Each row is a point on a landscape with many valleys, with its height.
A ball rolls from a point to the lowest of its 2 nearest points, and stops where none of them is lower. Distance is the straight distance between rows; heights are no part of it.
<647>: [ 21  -7  20  -6  -4  -8  12   0  20 -20  10  11  -6  12   5   2 -15   3
  -8   9]  (h 360)
<133>: [  1  14 -12  17  14 -20  -2 -16  17 -13   7   0  19  15  -9  15 -26  28
   5  22]  (h 230)
<830>: [  9  -1   1   7  30  15   6 -11   5  -8  13 -22   5  -1 -23  36   0  -7
 -17  -9]  (h 338)
<68>: [ -5 -16  13 -19  11  10  33 -12  14 -18   9   9 -17  -2 -25 -14   8   3
  -3 -10]  (h 559)
<12>: [-14  14   3   1   3  11  -5 -27 -11  -3 -16   1   6   6  13  26  12 -14
  -3  35]  (h 156)
<346>: [  5  -6   2 -13  16  11  -2  -5 -22 -13  12 -15  11  -3 -24 -12 -16  -1
 -11   4]  (h 581)
<532>: [  7  17  -8  -6  -9 -19  -2   2   9  -8  -7  19  -4 -18  -2 -28  -5  16
   0  -4]  (h 416)
<516>: [ -9  -1 -12  -3  23  -2   3  -7  10 -20   2  -2 -21   3  -9  30  -6   2
  -6  18]  (h 267)
<238>: [  1   1 -14  25  15  -2  -6   9  -7  -3 -10 -36  20  14 -10  23 -10  12
 -23  18]  (h 137)
<321>: [-15  14   6   3 -23 -20 -14  19 -20  10 -16   2   5   9   1  18  21  10
   2  -2]  (h 499)
<907>: [  7   0  -4  -7  -1  -7 -19  12  19  -4   2  -8   0 -31  12  -5  23  15
  11  10]  (h 498)
<196>: [  5  15  23  19 -25 -13 -19 -14 -16  16 -13  16 -18  22  20   3   3 -22
   4 -21]  (h 364)
<701>: [-14  18  15  -9 -27   8  -6  14 -35  24   9  14 -17   0  14  -5   2  -6
  -3 -21]  (h 456)
<88>: [-21  -8  -1   4   2 -17 -17   0 -29   0 -23   5  -6  11  -2  21  -9 -13
  -7  11]  (h 237)
<722>: [ 13   0   4   1  -4   0   9   1   4   1  -4  -2  46 -13  -7  -7   5 -19
   2   8]  (h 520)
<379>: [  3 -18  12 -31  -5  10   9 -11 -17   9   6  18  12  12  10 -11 -12   1
  15   8]  (h 259)
<836>: [  2   1   6 -28  18  12  10 -17   0 -11  17  18 -24   5 -14   3  -7   2
  -1 -13]  (h 535)
<608>: [  2 -30  23  -5  -8 -23   8   9 -12  -2  -2   6   8  33   0  17 -15 -10
   1  18]  (h 394)
<240>: [ 12   8 -16 -12  15  13 -12  -3   3  10  12  -4 -10 -16  -5  -7  12  21
   9 -33]  (h 379)
<25>: [-16 -16  -3 -23  24  10   5   0  -6   3   1   6  -2 -15 -24   3  19  12
   6 -17]  (h 313)
<448>: [ -8  -7  -1  12  32  -6  -6 -13  -6   4  -8 -13  10   1 -28  33  -6 -16
 -14   4]  (h 362)
<896>: [  3   4  16  -8 -22   6   1  15 -11  39   7   8 -21 -16  18 -10  10  20
 -10 -29]  (h 432)
<869>: [-12 -15  36   5 -17  -3   0  10 -31  -9   1  15  17  20  12  19 -23 -14
  -8  16]  (h 352)
<470>: [ 16 -14   6   2  -1  12  14   5  16  14   5   0  39 -15  -3 -22   6   2
  10 -17]  (h 540)
<89>: [  5 -22  -3  -2  -6   6  11  10  -4  21 -18  11  15   5  10   1  -5   2
   0 -14]  (h 471)
<224>: [ 10   9   4 -14  12   9 -19  -7  10  13  19  23  14 -17   7   0   4  14
  16 -17]  (h 354)
<801>: [ 18 -10  -8  13  12   8   9  -4  16  -7  11 -22   5  10 -14 -35 -13  -3
  -1  -3]  (h 610)
<56>: [ 17 -16   4  -6  -9   9  22  -7  23  -2  -4   0  -5  12  21 -12  -2  11
   3   9]  (h 320)
<435>: [ -1  14 -16 -11 -13  -7  17  -1  17  -1  10   7   0 -32  -7 -32  16   2
  20  -7]  (h 422)
<259>: [ -4   4 -10 -10 -21 -12  17   9  -3  15 -15  15 -15   5  11  10  11 -22
   4  -5]  (h 460)
<45>: [ -7 -21  -9 -18  23  11   3 -13  -5   1 -13 -14 -23  -9 -15 -15  15   3
   0   0]  (h 238)
<329>: [  4 -11  -6  -4  22  -4   6 -12   3 -12  17  -9  26   0 -34  -4  -7   4
  11  -3]  (h 569)
<219>: [ -7  14  -3  -4 -18  -2   6  11  -5  -5 -16  10  15 -14  14   3  -1 -24
  -7  26]  (h 542)
<284>: [ -5  26  -9   7  18 -24 -39 -10 -13   0  -3   3   1  -6 -14   2 -12   5
  -7   9]  (h 363)
<556>: [ -3  -2   4  -2 -16 -24   3  19  -8 -14 -26   1  15 -11  -4   2   5  -3
 -13  17]  (h 561)
<914>: [-14   5   3  23  25 -16  -2   3   1   5  -2  -7   4  21 -38  13 -21   2
 -24   3]  (h 393)
<834>: [ -8  17  -3   6   2  11  -6   7 -14 -20  -9 -18  18  -6   4  17  -9  23
 -29  24]  (h 188)
<727>: [-16 -12  17  24 -24  -8 -20   8 -19  18 -19  16 -17  30  30   6  -8 -15
  13  -6]  (h 337)
<838>: [ -3  11   3 -13 -21 -18  -6  19   1  17  -5   4  -1 -17  13   8  35  16
   7   3]  (h 516)
<403>: [  0 -10 -20  17  33  14 -11 -18  25  -8  14  -9   5 -10 -15 -27  -8   0
  15  -5]  (h 624)
<300>: [ 10  -6  14  -7   2   4 -17  -9 -17   6   7  16  -5  19  15  32 -13  -7
   4 -20]  (h 316)
<749>: [ -1   3 -35  10  23  26  -1 -17  25 -21  27  -2  -5 -22  -1 -17 -11  -7
  21 -17]  (h 632)
<360>: [  7  -9 -15   8 -11   9  34   3  36   4   0 -17 -25  11  11 -29   6   2
   7   7]  (h 214)
<553>: [  4  32 -13  16  -2 -15 -27  16  -4   3   7  -6  16  11   0   3 -13   4
  -7  17]  (h 340)
<330>: [ 10 -26  -7  11   9   1  14   0  15  -8   3 -20  44 -10 -25 -22   8   7
  15 -10]  (h 556)
<189>: [  1  -7 -28  -5   5  24   3   4  20 -12  29  -8 -17 -32  13 -23  -2   5
  20 -19]  (h 643)
<120>: [ 15 -43  13  -5  -7 -13   5   9  -4   3 -19  -7   5  20  13   3  -9   4
  -1   6]  (h 435)
<848>: [-13  19   8 -13  14  12  -3 -11 -22   0  23  20 -17  19 -13  12 -23 -10
  -8  -6]  (h 510)
<394>: [  5  15 -34  -3  15  -9 -25  -2   1  -8  -6   2  -9 -20  -6 -14 -11  11
   4  -3]  (h 387)
<71>: [ 23  14 -12  12  -2 -14   5  -2  26  -3   9   1  21  21   2  11  -7   9
  13   6]  (h 260)
<764>: [ -9  22   1  -2 -25  -3  11   8  -1  21  -9  12  11  -2  13  11  26 -34
   5   9]  (h 508)
<528>: [  5   3  13  -7   6 -10 -11 -15  -8   5   9  17  23  18  -6  -5 -16   0
   8  12]  (h 210)
<335>: [  9   6  -7 -17  -5 -24  -1  -6   1   1   9  15  -6  11  -6 -18 -10 -21
  14   9]  (h 276)
<431>: [  7   9   1 -14  -7  20  10   0   1  23   7  -6 -17 -19   3 -10  27  23
  -1 -28]  (h 406)
<217>: [ 14  21 -17   7 -10  -3  -9  15  10   7   0 -22  14   8   8   0  12  15
   1   9]  (h 306)
<472>: [-25  11  17  22   9 -20 -11   2  -8  12  -9  18   4  22 -25  18  -3  -6
 -10 -14]  (h 431)
<363>: [ 13   9  32  -5 -12  -6   0  -4   0 -22  -4   4 -23   4  10   4   0   2
 -28   9]  (h 383)
<109>: [  3  -6 -12   9 -14  12  25  11  22 -15  22 -19 -22 -30   5 -39   5  19
   4 -22]  (h 641)
<170>: [  3 -15  -2  -6   2   8  12  -3   9  13 -14   3  22  -3   6  16  13 -14
   6   6]  (h 497)
<151>: [  9 -18   2  -7 -12  17  10   0  17   9  -5 -19 -19 -43  28 -18  25   1
   3  12]  (h 459)
<149>: [ 17   2  17 -18   0  12 -10   3  -4   5  21  23  -3   4  16   4 -17  12
  -1 -22]  (h 336)
<331>: [-28  10  37  31  -7  -2 -20   0 -17  22  -9  15   7  25  -7  10  12 -11
  -3 -17]  (h 458)
<572>: [-16 -23   0   9 -15  -4 -10  20 -26   5 -33  10 -13  11  24  19 -14 -11
  -9  -2]  (h 291)
<460>: [  7  11  -3  -2 -17  12   0   7   9   9  -7 -12 -20 -22  28 -10  18 -11
 -10  19]  (h 430)
<317>: [ -1  18   3  -3 -16  -5   5 -18  -8  14  -8  28 -22  23  11  -1  -5 -35
   4  -8]  (h 398)
<409>: [ 12  -5   2  20  -2  -4  -2  17   3   9 -12 -23   5  26   0  24   5   8
 -19  -7]  (h 221)
<560>: [-21  -6  19 -18 -13  11   2  -5 -38   1   0  29   8  15  13   1 -21 -16
   6  16]  (h 312)
<719>: [-17  25  19  19 -24 -21 -20  12 -25  12 -13  10  16   3  -7  10  17 -21
  -2 -12]  (h 480)
<123>: [ -4 -17 -31  -8   9  15  14  -8  13  -6   2 -30 -27  -6  -4 -16  22  13
  21  -7]  (h 115)
<563>: [  6   2   9 -14 -10   2  -2   0   4 -24  -9   2 -26 -21  19 -14   1   1
 -14  25]  (h 402)
<583>: [ 12 -19  -5   1   6   9 -12   1  25  -3   6 -15  -6 -49  15 -20  19 -12
  12  -2]  (h 479)
<202>: [ -4 -17 -33  11  -1  10  25 -12  33  -2   2 -18 -16   3   8 -37   8  15
  30  -6]  (h 55)
<334>: [ -2 -13 -10  13   1   1  13  17  21 -19  12 -30  -8 -19 -21 -28  12  15
  -2 -18]  (h 623)
<885>: [ 10  13  -8   8   4   0  -3  -7   5 -30   0  -8  24  -5   4   0 -20  35
  -9  21]  (h 213)
<473>: [-10  -1  -8   0  30  21   7   2  17 -23  20 -12   1 -16 -17  24   5   5
  -4   0]  (h 309)
<426>: [-12  14  -9   4   4   7   7  -6  21  -4  -8   7  -6  11  12  20   5   1
  -2  30]  (h 212)
<304>: [  8  -1  -2   7  13  20   5  -3   1 -11   0 -19  -3   5 -13 -23 -14  22
 -21  -5]  (h 595)
<544>: [  3 -15  -3   4  -4 -10  16  24  12  -7  -9 -12   2  -7 -16 -17   4   1
 -12   3]  (h 592)
<846>: [  3  -8   5  19   1  -9 -11  -2 -14  10  -8  -5  -2  36   8  42 -11  -3
  -5 -11]  (h 285)
<348>: [  6   8  -8 -24  -6  -7   0   6   3  21  24  10   3 -12  -2 -23  10  -9
  26   1]  (h 357)
<571>: [-23   9  15  11  -2 -10 -16 -25 -32 -18 -19   3 -10   6   8  40  -4 -26
  -8  25]  (h 193)
<380>: [-16  14  15 -10  -8   5  -4   5 -38   2  11  12  -7  13 -13  16  -5 -16
  -9 -19]  (h 484)

Where does a ball stop that starts at each point below?
<189>: <528>
<380>: <238>
<329>: <528>
<532>: <238>
<109>: <12>
<719>: <12>
<838>: <202>
<259>: <12>
<120>: <528>
